Each row is a point on a landscape with many valleys, with its height.
From any point a ball rolls to the lowest of the 5 points nearest to it. It stops when none of these is lower. Distance is the straight distance between rows; heights are no part of it.
q980 h=346: [121 166  75 168 173 139 120 191 134 176 145 145 110 119 136 131 203 125
 160 187 126 139  83  77 106 163 143  94 115 112 185]
q850 h=244: [153 156 160 155 185 159 144 115 160 150 142  89 177 116  91 154 156 134
 106  76 140 141 173 153 121 151 144 128 124 122 119]
q152 h=324: [128  86 165 135 106 153 146  57  96 109 113  95 144 139 108 128  79 172
 100  50 146 134 163 177 117 113 144 165 153 104  54]
q525 h=106: [107  87 102 104  83  82 118 169  95 116 126 180  96 131 160 112 119 110
 150 174 125 119  78  82 134 110 111 125 133 147 147]
q543 h=316: [ 96 150  59  97 122 111 123 173 135 120 139 157  92 130 171 125 184 106
 161 224  94 139  69  68 126 147 121 102 107 143 189]
q282 h=222: [124 160 120  92 139 166 141  81 166  77 116 108 162 112 140 129 136  96
 120 151  79 155 146 147 124 119 121 128  84 150 134]
q674 h=529: [134 167 106 194 198 167 135 176 138 185 147 132 169 114  98 146 194 123
 130 134 131 130 124  94  92 154 153 111 117 100 144]
q331 h=310: [128 137 136 108 118 101 120 131 144 113 133 119 103 127 130 130 120 119
 126 142 139 133 127 137 155 133 121 115 132 141 152]
q193 h=761: [133 137 123 215 192 161 119 190 110 212 139 166 162 124  93 141 167 135
 131 112 156 116 115  87  83 138 158 120 131  92 118]
q663 h=265: [146 194 122  72 120 104 127 116 197  91 119  75  76 126 162 137 137 103
 118 165 100 124 156 162 185 162  89  97 124 158 178]
q79 h=337: [126 180  77 147 158 118 109 197 145 184 149 134  76 128 145 136 206 138
 168 197 119 125  79  66 130 181 137  90 131 120 204]
q767 h=533: [136 107 140 156 121  86  91 189  96 176 142 148  86 139 117 120 119 136
 149 140 176 103  90  89 148 139 132 117 162 123 157]
q908 h=86: [164 176 163 104 169 161 156  79 187 101 125  57 153 114 115 151 137 127
  98  90 102 148 184 182 139 152 111 125 103 140 131]
q27 h=343: [108 132 107  91 108 130 129 115 135  84 122 142 131 124 150 121 123 101
 130 169  95 142 113 133 124 107 116 123 102 154 138]
q209 h=279: [122 119 137 126 125 134 126 118 127 119 136 133 145 128 117 125 121 120
 123 122 129 135 131 141 123 113 137 136 128 135 123]
q855 h=278: [120  82 139 175 137 157 139 119  94 162 126 150 184 139 104 138 116 155
 118  71 141 112 142 133  74  99 159 164 136  90  64]
q341 h=48: [131 151 110 108 124  99 109 158 153 130 134 124  91 128 139 128 150 117
 141 176 122 123 112 116 160 149 119 108 132 143 180]
q666 h=341: [119 139 116  62  81  98 129 103 139  63 111 129 105 127 163 112  98  99
 126 169 105 133 132 138 165 114  92 118 114 165 142]
q158 h=234: [129  49 142 190  92 104 114 162  58 177 123 169 107 141 112 128  90 159
 143  98 171  90  91 107 108  98 149 167 164  96  98]
q848 h=303: [142 126 179 146 158 156 148  75 133 131 134  79 178 128  90 138 115 163
  98  42 148 139 185 169 121 134 148 154 135 108  75]
q907 h=354: [148 162 130 101 115  62 103 167 157 143 133  99  57 136 135 126 131 131
 145 158 145 100 122 123 199 174 102  97 162 144 188]
q274 h=347: [140 142 155  96 121 131 139  83 149  86 120  94 126 130 126 123  95 128
 111 109 125 140 158 168 150 118 114 127 125 142 121]
q93 h=240: [118  63 135 201 123 144 125 141  68 186 124 169 154 142 105 141 102 161
 130  82 157  88 115 122  70  89 161 177 154  78  69]
q188 h=553: [140 143 123 201 176 136  96 204 115 212 151 149 111 128 103 134 169 138
 156 149 166 114  94  76 122 163 153 106 138 108 164]
q371 h=245: [136 140 149 111 158 175 153  65 146 103 133 101 198 115 117 135 126 130
 104  77 103 152 181 160 104 121 139 147  97 127  83]
q248 h=566: [104  87  89 174 124 140 125 184  78 174 132 213 129 133 145 127 149 120
 150 160 133 114  71  77  63  94 144 131 122 120 123]
q982 h=140: [131 160  97 114 124  85 105 188 148 153 141 124  74 130 140 127 166 122
 162 193 123 112  90  91 162 166 119  92 138 143 198]
q659 h=198: [142 171 123  97 134 106 117 139 177 120 129  89  90 121 135 137 146 112
 128 160 122 123 138 149 173 160 111 108 132 147 181]
q389 h=408: [121 131 132  62  79 134 139  50 128  40  95 117 119 131 156 100  68 117
 112 135  92 141 153 163 151 100  97 132 106 156 102]
q751 h=236: [115 193  63 113 148 128 126 162 180 135 134 109  91 114 164 142 218 124
 155 216  83 139 103  95 140 174 123  92 115 127 208]
q632 h=402: [104  88 123 116 103 146 132  95 106 101 119 161 152 129 134 122 105 128
 123 123 115 137 122 139 102  86 134 151 117 129  92]
q464 h=515: [118  87 112 101  78  45 106 184  94 132 129 165  76 136 156 113 104 115
 155 158 142 112  81  80 168 128 101 115 155 142 150]
q956 h=276: [133 117 161  94  90 124 137  54 124  70 105  98 107 141 125 112  67 146
  97  85 142 141 162 176 153 113 110 134 139 135  91]
q392 h=255: [125 147 131  77 112 123 131  91 151  77 114 113 116 128 143 124 108 110
 114 146 112 143 143 157 157 122 107 122 113 157 138]
q879 h=496: [119 121 123  68  64  53 128 138 115  91 117 134  72 143 161 113  86 107
 138 154 136 114 125 118 186 123  91 109 145 154 146]
q137 h=327: [151 186 133  72 105  76 124 122 190  94 118  76  63 137 156 131 112 114
 120 146 121 112 160 167 203 167  79  98 144 154 180]
q284 h=371: [124 103 161 134 135 161 145  73 117 120 124 111 182 130 110 133 109 150
 112  64 126 136 170 158  99 109 150 158 123 109  63]
q199 h=326: [138  81 146 209 128 114  99 186  70 200 135 169 108 128 101 131 112 145
 149 111 181  93  90  88 110 118 150 140 156 101 122]
q968 h=546: [125 141  87  87 108  37 101 219 119 170 137 143  49 130 165 107 157 126
 182 197 121 106  76  52 179 187 108  87 154 147 196]
q898 h=440: [131  79 133 168 110  87  97 187  76 176 136 174  90 139 123 119 112 138
 155 139 163 103  75  80 129 117 133 131 152 119 136]
q489 h=237: [128 180 104  72 119 111 128 120 186  89 122  98  98 120 160 132 147 100
 130 187  85 129 135 135 169 147  98 105 114 156 179]
q417 h=412: [110 138  95 151 153 150 133 158 133 143 141 157 151 118 129 132 171 110
 141 162 121 141  98 100  97 128 144 115 107 125 147]
q157 h=24: [139 129 152 188 179 158 137 136 124 178 142 124 197 119  82 146 149 147
 112  75 151 126 160 126  95 131 161 139 138  98  89]
q255 h=135: [ 96 109  65 135 118 128 123 182  97 141 143 199 115 134 169 114 170 109
 158 203 116 137  55  58  81 110 123 118 104 139 149]
q992 h=77: [111  81 141 109  78 123 129  80  96  84 115 132 119 136 130 117  73 137
 112 109 130 132 136 158 127  90 127 152 137 130  94]
q127 h=588: [127  98 126 140 109 100 107 174 106 148 137 165 106 134 129 118 129 123
 146 150 148 113  85  98 134 121 124 126 144 135 151]
q347 h=399: [108 103 143  94 113 179 145  51 117  83 114 125 174 129 134 117  90 142
 115  92  93 143 164 166 100  95 129 166 109 129  61]
q727 h=359: [137 111 152 143 123 112 114 136 124 134 136 123 110 130 110 127 113 132
 125 109 156 123 117 137 150 128 136 131 147 128 131]
q833 h=487: [ 95 142  73  84 105 114 125 143 141  93 125 160 119 120 168 118 158  94
 148 211  88 141  87  92 125 120 111 110  95 150 160]
q377 h=352: [171 148 193 151 175 141 147  83 151 134 129  47 152 127  84 147 109 162
  88  32 165 140 189 182 140 158 135 141 147 112  97]
q394 h=506: [106 104 108  75  71  98 127 121 118  74 114 157 109 126 161 111 105  99
 135 173 107 130 106 120 148 101  96 126 118 162 136]
q275 h=305: [110  92 121 181 151 172 143 137  98 171 128 170 197 127 112 136 140 145
 118  92 130 116 138 116  58  92 159 155 123  90  68]
q467 h=270: [121 104 147 115 112 147 136  73 117  95 121 121 150 129 124 123  91 137
 113  97 120 141 149 163 115  98 134 154 124 126  86]
q190 h=344: [117  85 145 149 108 136 126 103  99 128 128 138 146 130 113 127  95 147
 118  88 145 125 134 148 107  97 148 152 142 119  91]
q817 h=213: [129 169  97 148 171 143 116 172 157 163 139 122 115 121 127 140 191 124
 147 171 120 131 108 108 127 162 144 106 120 121 182]
q440 h=302: [123 108 135  69  42  81 140  78 111  53  99 130  78 149 164 101  52 124
 114 125 125 131 145 151 179 106  86 121 140 147 107]
q258 h=299: [129 160 115  67  96  94 130 120 161  78 118 105  92 130 161 122 110 105
 124 169 114 128 135 137 176 136  98 104 125 162 167]
q100 h=396: [116 102 127 149 124 135 119 139 106 144 138 155 142 130 124 128 130 125
 133 130 138 131 106 120 106 106 140 139 133 124 119]
q233 h=233: [141 183 126  65 122 149 145  69 181  56 105  88 128 118 158 121 115  95
 111 157  67 149 157 170 153 130  95 121  85 161 140]
q677 h=294: [125 116 145  85  79 108 132  73 121  71 106 119 103 136 143 107  72 126
 110 124 120 142 145 160 157 107 104 131 133 145 107]
q868 h=336: [147 181 139  64  96  91 138  95 180  65 108  86  74 140 160 123  91 109
 115 147 110 128 162 166 197 146  79 106 130 161 155]
q944 h=478: [114  97 110 176 139 150 130 154  97 164 135 177 161 133 121 128 142 124
 138 128 137 117 101 105  75 101 148 137 124 109 105]
q310 h=445: [129 138 127  72  83  61 125 136 136 103 123 125  69 138 158 116  94 113
 136 155 136 116 125 127 193 142  89 102 145 154 166]
q653 h=318: [157 124 189 136 145 152 155  51 130 111 123  60 154 134  95 129  97 172
  85  21 151 143 190 186 127 145 132 153 144 110  64]
q493 h=214: [159 179 157  88 126 113 132  96 187  90 119  68  92 128 135 134 110 120
 105 121 123 135 168 187 178 155  94 109 133 154 157]
q44 h=239: [125 145 113 104 125 121 124 130 150 103 128 124 114 120 140 127 138 109
 134 166 112 137 117 127 143 129 123 111 112 146 161]
q529 h=437: [125 100 151  86  83 154 145  30 110  63 102 107 131 141 139 110  61 150
  98  71 108 144 167 178 131 102 119 161 124 129  63]
q69 h=389: [135 118 144 106  91  84 122 125 126 107 124 121  85 137 132 119  87 124
 123 134 149 120 129 136 171 128 108 119 148 137 141]
q512 h=226: [142 141 142 136 142 124 123 131 150 128 135 111 123 123 111 131 131 124
 125 123 138 137 130 146 147 137 133 122 132 135 146]
q843 h=251: [138  98 155 124  95 114 133  84 114  99 115 104 107 140 119 114  78 146
 103  89 158 129 146 165 155 116 124 138 153 127 103]
q95 h=319: [143 119 177 124 142 158 156  45 125 106 123  77 171 134 101 133  97 163
  89  35 135 143 186 174 114 129 134 156 133 113  62]
q551 h=202: [142 142 165 117 157 158 150  75 156 108 127  86 169 117 106 137 123 134
 104  78 120 147 178 169 132 134 129 139 111 130 105]
q766 h=241: [121 126 139 132 150 163 140  98 131 121 128 130 182 114 112 133 132 124
 118  96 116 140 155 150 102 110 142 148 116 125  94]
q591 h=392: [137 136 143  64  64 108 145  48 129  37  91 106  89 152 157 105  51 122
 101 121 118 139 166 169 176 117  81 120 123 150 106]
q625 h=100: [138  94 169 172 133 131 122 109 109 149 131 110 138 132  90 134  96 159
 113  65 174 118 141 151 124 123 148 149 163 103  89]
q544 h=258: [157 180 152  80 131 139 146  71 189  69 110  69 114 124 139 131 104 115
  99 117  97 149 170 184 166 146  91 115 108 153 139]
q637 h=388: [143 148 127 149 145 101  96 190 135 175 141 128  87 130 114 130 157 137
 151 153 154 110 106  99 155 171 138 107 151 128 185]
q50 h=480: [114 123 115  86  87  96 121 130 128  92 125 148 111 128 150 117 112 107
 134 166 114 128 114 131 151 114 109 119 123 154 147]
q369 h=585: [116  76 108 185 120 125 113 191  67 188 131 204 118 140 131 125 131 133
 152 144 152 103  68  74  74  93 141 148 132 116 117]
q557 h=535: [121  84 115 218 152 155 123 180  68 208 130 204 162 134 118 133 132 142
 134 117 152  97  99  88  56  95 155 152 134  87  84]
q64 h=232: [133  84 175 160 126 150 145  70  99 131 120  91 160 142  96 132  90 182
  98  33 165 120 167 167 112 123 156 166 161  91  54]
q411 h=83: [125 162 111  69 105 125 129  96 165  65 117 112 121 122 162 119 124  92
 124 177  86 143 137 145 154 125  98 114 100 161 154]
q857 h=685: [128 134 117 193 183 157 125 177 114 183 143 153 159 120 103 134 167 122
 138 130 150 125 113  99  92 130 158 117 129 102 128]
q136 h=275: [105 106 123 135 139 180 145 100 110 126 128 152 204 128 128 133 130 133
 126 102 104 135 148 137  72  89 145 159 105 113  70]
q14 h=453: [151 124 175 185 157 120 110 139 121 171 142  98 127 130  77 135 116 147
 118  73 189 117 141 146 141 150 149 139 164 105 121]
q271 h=176: [122 177  93 105 146 133 130 137 183 109 132 105 113 115 149 141 178 106
 135 185  90 140 116 128 141 153 122 106 107 145 183]
q535 h=320: [156 155 161  80 104 119 142  67 160  65 111  78  97 134 140 116  77 131
  92 105 122 142 173 185 175 132  91 118 131 145 125]
q260 h=330: [116 177  57 131 151 111 115 192 147 166 148 139  74 124 166 127 215 135
 172 223 100 138  71  56 131 178 129  88 126 121 213]
q708 h=613: [112  88  93  82  75  30 109 206  87 143 131 176  65 137 173 101 114 109
 173 175 133 106  68  55 177 140  94 101 148 150 158]
q40 h=323: [104 132  91 128 135 149 129 139 130 116 131 160 151 118 139 123 162 104
 140 170 108 144 101 107  98 116 138 119  98 136 142]
q462 h=295: [120 135 112 128 125 115 114 167 135 134 141 144 106 126 137 125 152 116
 144 173 126 127 102 106 135 139 128 111 131 140 165]
q433 h=537: [117 136  89 180 167 158 122 184 113 177 142 174 146 122 125 125 184 119
 143 162 129 133  88  78  80 132 152 112 116 113 147]
q23 h=129: [129 174 102 125 170 163 138 129 174 127 131 106 157 109 127 148 183 103
 129 142  96 149 139 133 118 150 137 118  99 129 155]
q987 h=564: [109 109 106 141 122 125 119 168 101 141 138 175 124 128 140 121 148 110
 149 163 130 128  85  91 100 110 131 124 120 135 140]
q424 h=261: [139 164 110 117 135  84 103 182 155 159 141 112  64 130 139 129 163 131
 154 171 134 106 108 103 176 176 122  94 149 137 204]
q441 h=348: [117 138  90 101 111 101 115 165 134 115 132 148  99 129 156 122 151 108
 151 193 116 128  86  94 143 141 113 107 118 147 176]
q939 h=494: [129 157  94 194 184 149 116 203 117 203 144 159 124 128 115 135 189 133
 150 171 146 123  87  71  96 157 151 101 123 104 168]
q838 h=59: [114 170  70  95 125 102 121 171 157 121 131 131  87 125 164 125 183 106
 155 213  94 128  90  81 144 154 116  95 121 145 197]
q784 h=405: [121  87 147 119 130 194 163  46 100 126 125 124 221 138 121 143 106 179
 104  37 103 128 199 150  70 100 155 185 120  84  17]
q599 h=309: [117 140 126  77 117 163 145  61 140  63 115 117 161 122 148 111 106 107
 115 138  76 152 147 158 122 104 115 143  87 153 103]
q524 h=288: [129  68 157 181 111 116 112 140  88 160 129 137 118 137 101 130  91 155
 128  95 178 110 114 134 122 112 145 153 163 101 106]
q448 h=342: [121 107 129 163 143 157 132 132 112 146 134 150 174 124 111 129 133 129
 124 104 131 129 130 130  90 106 145 143 123 114  96]
q528 h=603: [147 106 163 205 161 135 111 155 103 193 143 131 150 126  77 138 125 148
 129  74 177 107 136 122 108 133 161 143 151  90 106]
q99 h=534: [119 130 115  86  89  69 119 159 135 109 130 143  78 131 149 114 119 109
 146 169 136 119 104 108 175 139 103 105 138 153 169]
q277 h=510: [141 125 148 177 163 144 123 142 127 164 141 124 155 121  94 135 138 132
 125  97 158 124 137 133 115 130 149 130 137 110 119]
q70 h=694: [125 123 115 210 182 163 132 182 101 196 135 176 179 126 103 135 165 128
 129 119 148 116 117  85  63 117 158 128 129  92 104]
q922 h=315: [153 201 129  65 118 119 139  94 208  72 103  68  85 124 166 136 124 107
 111 157  83 133 170 183 180 156  79 100 118 158 173]
q556 h=308: [157 156 163 142 153 111 115 142 155 147 139  85 105 124  97 140 127 134
 116 106 159 121 145 159 170 160 129 125 148 131 153]
q111 h=531: [105  97  83  87  86  59 113 197 101 130 132 184  80 135 175 107 139 106
 168 197 116 119  58  52 140 131 100 107 127 150 162]
q999 h=656: [119 120  94 106 108  67 109 201 112 150 138 161  73 134 158 116 143 115
 166 188 129 113  72  64 153 145 112 100 138 146 179]
q720 h=338: [134 171 109  83 106  57 108 178 160 140 134 116  55 133 162 124 145 119
 160 182 118 104 114 105 192 168 103  86 152 154 202]
q407 h=450: [114  70 132 117  70  84 120 140  86 116 117 161  94 134 137 112  85 130
 134 127 148 115 101 118 146 100 120 137 154 127 123]
q686 h=403: [137  81 137 216 141 140 109 175  72 199 136 171 145 133  98 137 118 145
 137  98 174  94 104  98  88 108 158 148 152  93 100]
q490 h=507: [102 128  73 122 126 112 119 187 117 139 139 178  97 126 163 118 173 112
 165 205 114 133  60  60 107 131 126 107 115 141 171]
q695 h=397: [ 99 105  91 129 116 140 123 147 111 124 133 179 148 129 145 119 146 108
 145 167 110 136  88 102  88  96 129 130 104 136 127]
q613 h=304: [129  99 155 160 156 167 148  94 110 151 130 124 204 127  95 137 125 157
 107  55 134 124 170 143  82 106 155 163 135  97  51]
q252 h=672: [146 164 116 238 215 172 124 204 111 230 140 155 162 122  84 139 183 134
 131 122 163 112 123  74  86 161 160 107 131  81 132]
q330 h=642: [128 126 103 164 147 124 108 191 114 171 144 169 104 129 129 124 163 126
 151 168 140 119  79  79 116 143 138 108 133 122 161]
q756 h=325: [146 119 175 166 154 137 137 104 122 146 133  93 154 127  85 141 113 153
 110  59 166 126 161 157 125 130 147 143 149 109  96]
q423 h=32: [124  53 160 179 102 136 132  94  69 151 115 120 136 145 102 131  77 183
 113  54 170 105 140 151 102 107 164 177 167  77  59]
q224 h=458: [126  90 131 190 132 132 113 168  84 177 137 174 131 134 110 129 124 135
 138 120 162 108 101 101  98 110 151 140 146 109 114]
q795 h=113: [120 166  91 123 147 125 121 157 165 131 136 121 113 120 142 133 181 115
 141 183 114 137 108 109 138 154 135 109 115 137 184]
q963 h=358: [154 144 174 107 124 133 144  61 154  86 115  72 115 129 116 125  86 137
  93  79 130 148 176 189 156 133 110 130 133 139 104]
q552 h=280: [139 130 167 109 139 163 154  47 135  95 120  86 165 128 113 130  99 146
  97  57 116 150 182 178 118 122 128 145 118 127  77]
q80 h=111: [ 98 101 107 137 121 149 127 131 105 124 129 169 155 127 136 127 138 118
 138 141 115 134 103 120  87  90 142 141 111 132 113]
q873 h=586: [149 142 148 206 190 156 127 167 125 201 148 132 172 119  80 147 162 136
 120  93 158 117 143 110 106 148 163 125 138  94 114]
q81 h=366: [121  67 153 126  82 150 147  44  81  99 103  95 118 154 116 120  61 185
  96  43 148 121 156 175 124 107 146 170 163  94  50]
q550 h=375: [120  69 145 150  92 114 118 121  83 133 121 149 116 136 114 124  90 152
 123 102 152 116 118 137 121  97 137 156 152 115  98]
q203 h=102: [112  92 130 160 150 180 149 111  97 167 125 163 221 134 114 140 133 148
 114  76 114 116 158 124  53  87 158 167 123  89  45]
q799 h=573: [147 128 161 188 159 116  95 176 118 187 149 118 106 129  87 140 131 143
 138 110 182 107 121 118 142 159 149 126 155 112 149]
q865 h=101: [132 160 125 120 164 166 141 108 165 116 129 100 166 115 118 140 160 109
 118 128 100 151 145 150 120 135 131 127  99 139 132]
q972 h=200: [121  88 146 102  67  99 133  76  99  78 102 116  92 145 135 113  59 144
 105  96 141 125 142 160 157 100 118 144 152 132  95]
q253 h=335: [138 156 128 179 198 169 147 144 146 166 141 116 194 112  91 151 185 125
 118 104 132 136 151 120 100 145 154 123 113 105 119]
q883 h=296: [153 166 159 102 115  91 126 119 165 111 124  81  74 135 127 129 101 127
 117 120 152 125 155 165 188 156  99 110 150 141 160]
q463 h=363: [118  62 135 148  82  95 112 152  78 143 126 168 105 138 127 127  97 139
 142 121 159 108  96 115 125  96 135 148 153 119 110]
q358 h=307: [125 121 147 128 151 180 158  72 122 122 131 119 220 121 108 142 131 149
 111  62 112 136 184 146  82 104 147 160 106 114  52]
q924 h=442: [125 133 117 148 144 139 120 159 134 145 139 139 134 119 124 132 152 119
 137 145 134 131 107 119 123 129 140 118 125 125 152]
q655 h=414: [108 123  99 110 109 121 118 141 129 103 129 155 126 124 147 117 141 105
 143 176 110 137  97 110 121 115 126 121 110 146 149]
q650 h=355: [127 141 139  75 103 142 137  66 148  62 111 114 134 125 143 116  94 113
 113 128  96 149 152 163 142 109 106 132 107 150 115]
q306 h=211: [147 159 142 153 183 148 130 140 165 151 143  99 154 117  99 153 164 129
 121 113 132 135 152 145 134 156 140 119 124 125 146]
q140 h=263: [153 166 151 145 197 173 165  98 163 143 142  87 214 109  98 158 179 129
 102  75 116 146 185 146 103 147 139 138  96 117 107]
q675 h=467: [ 97 108 116  85  98 152 135  81 116  73 115 153 150 122 150 117 108 105
 127 151  82 147 126 144 108  85 124 148  98 149  99]
q418 h=345: [110 120 132 103 124 157 137  81 127  88 122 129 164 121 133 122 112 121
 118 117 100 148 148 156 113  98 129 147 104 140 100]
q438 h=369: [124 127 151  82  92 146 142  50 128  59 105 111 130 129 139 109  73 131
 107 104 105 147 162 172 140 103 108 147 117 145  94]
q404 h=470: [106 129 101  64  82 115 134 101 133  58 109 147 121 122 170 110 106  95
 134 179  87 139 113 130 139 100  96 125  95 163 139]
q487 h=357: [134 129 159 102 151 196 169  46 123 111 133 108 230 122 111 137 126 157
 102  48  93 142 212 149  82 110 143 166  95 113  39]
q430 h=454: [135 145 109  87 101  36 103 198 130 153 132 130  57 134 153 111 135 121
 166 176 134 104 101  78 195 178  97  89 158 146 188]
q629 h=171: [116 152 110 108 138 151 133 117 155 103 129 124 149 121 133 133 148 105
 130 155 104 150 125 139 119 121 133 123 104 145 143]
q647 h=428: [143 113 146 218 161 130  90 197  88 209 144 161 118 134  88 136 134 143
 148 117 184 101 100  87 110 145 156 128 156  96 130]
q15 h=560: [121  65 106 131  81  67 107 195  72 157 133 191  80 137 152 114 118 119
 167 158 144 103  58  62 131 114 116 131 141 135 146]
q33 h=473: [109  89 103 192 145 171 135 164  86 186 128 198 187 132 123 136 145 129
 131 117 133 108 108  99  45  84 155 146 122  93  73]
q444 h=365: [165 147 176 136 153 128 140  97 160 123 132  68 117 127  98 132 111 144
 100  78 155 135 168 178 157 154 126 129 146 122 127]
q696 h=142: [148 176 140 104 153 134 129 111 185 112 126  74 120 115 126 147 144 117
 113 126 117 138 158 173 158 159 122 115 119 142 156]
q768 h=413: [109  79 121 137  98 117 114 134  91 126 129 170 130 134 130 122 111 132
 134 131 137 120 102 119 105  92 131 142 131 129 111]
q661 h=541: [136 143 109 116 120  59  90 214 117 187 142 141  51 136 139 114 153 135
 176 177 144  98  81  65 180 185 113  92 157 137 193]
q17 h=179: [139 174 137  77 144 165 143  70 181  75 115  84 155 113 141 132 130 103
 112 131  73 154 163 170 140 135 109 127  86 155 133]
q46 h=131: [146 182 131 102 166 160 143 104 187 110 125  77 153 106 125 145 160 109
 110 130  92 145 162 164 137 152 118 119  98 142 152]
q292 h=514: [ 91 123  73 101 104 127 127 153 119 102 132 179 120 119 166 117 159  96
 150 202  97 145  73  84 103 107 112 121  92 151 156]
q406 h=136: [125  53 152 196 100 124 122 128  61 178 116 143 127 143  98 138  81 175
 127  69 175  91 117 130  98 100 164 177 172  79  74]
q234 h=254: [132 146 141 104 144 168 147  76 151  91 122 101 172 117 124 130 119 118
 111 106  97 151 163 163 113 117 126 137  98 141 108]
q889 h=610: [138 161 118 201 196 154 116 194 127 199 143 136 137 125  99 140 186 134
 139 141 154 122 108  87 103 161 155 104 128 101 158]
q964 h=376: [131 120 162 138 143 143 135  90 129 124 126 101 158 132  98 132 106 141
 108  73 142 142 157 159 124 122 144 141 133 118  95]
q735 h=242: [164 147 188 117 162 161 161  60 156 111 123  64 169 119  97 143 114 155
  89  41 129 152 197 182 125 143 133 142 119 126  88]
q906 h=368: [105  82 113 164 120 154 132 140  90 151 128 183 163 130 132 132 128 128
 135 124 122 119 106 117  73  87 147 153 122 110  92]
q757 h=407: [170 143 196 121 135 136 154  53 150  95 114  45 121 135  96 134  83 163
  85  39 158 145 183 197 154 156 118 136 147 120  93]
q902 h=508: [106 118  84  88  91  89 121 165 123 102 131 169  98 125 163 115 135  99
 155 192 109 135  79  88 135 119 107 114 115 155 162]
q342 h=149: [137 140 142 122 153 149 140 107 152 122 129 101 153 119 112 135 132 119
 114 107 124 142 153 154 132 129 136 133 120 132 124]
q586 h=430: [132 126 132 117 111  88 111 165 126 133 139 133  91 131 129 124 124 125
 139 148 148 116 105 116 165 141 123 113 149 138 161]
q125 h=189: [129 175  96 107 130  99 114 166 167 141 136 108  78 125 146 132 173 122
 150 185 112 117 109 107 163 164 119  95 137 142 200]
q189 h=235: [133 201  93  80 138 141 132 114 203  92 119  74 105 110 169 149 179  97
 128 192  69 141 146 148 157 155 100 105 100 151 189]
q514 h=177: [116 132 119 139 156 167 137 119 139 127 134 133 178 116 119 134 156 112
 124 127 116 143 138 134  96 119 145 130 101 127 116]
q934 h=386: [122 109 150 105 126 183 154  53 113  96 119 115 192 127 123 125  98 154
 105  67 102 144 183 164  94 103 139 165 109 116  50]

Where does a ball stop that starts at each point below?
q889 => q341
q369 => q423
q647 => q423
q557 => q423
q358 => q865
q224 => q423
q433 => q341

For each start below, name every point that the ball comes to, in order.
q487 => q371 > q551 > q342 > q865
q757 => q735 > q551 > q342 > q865
q377 => q735 > q551 > q342 > q865
q653 => q735 > q551 > q342 > q865
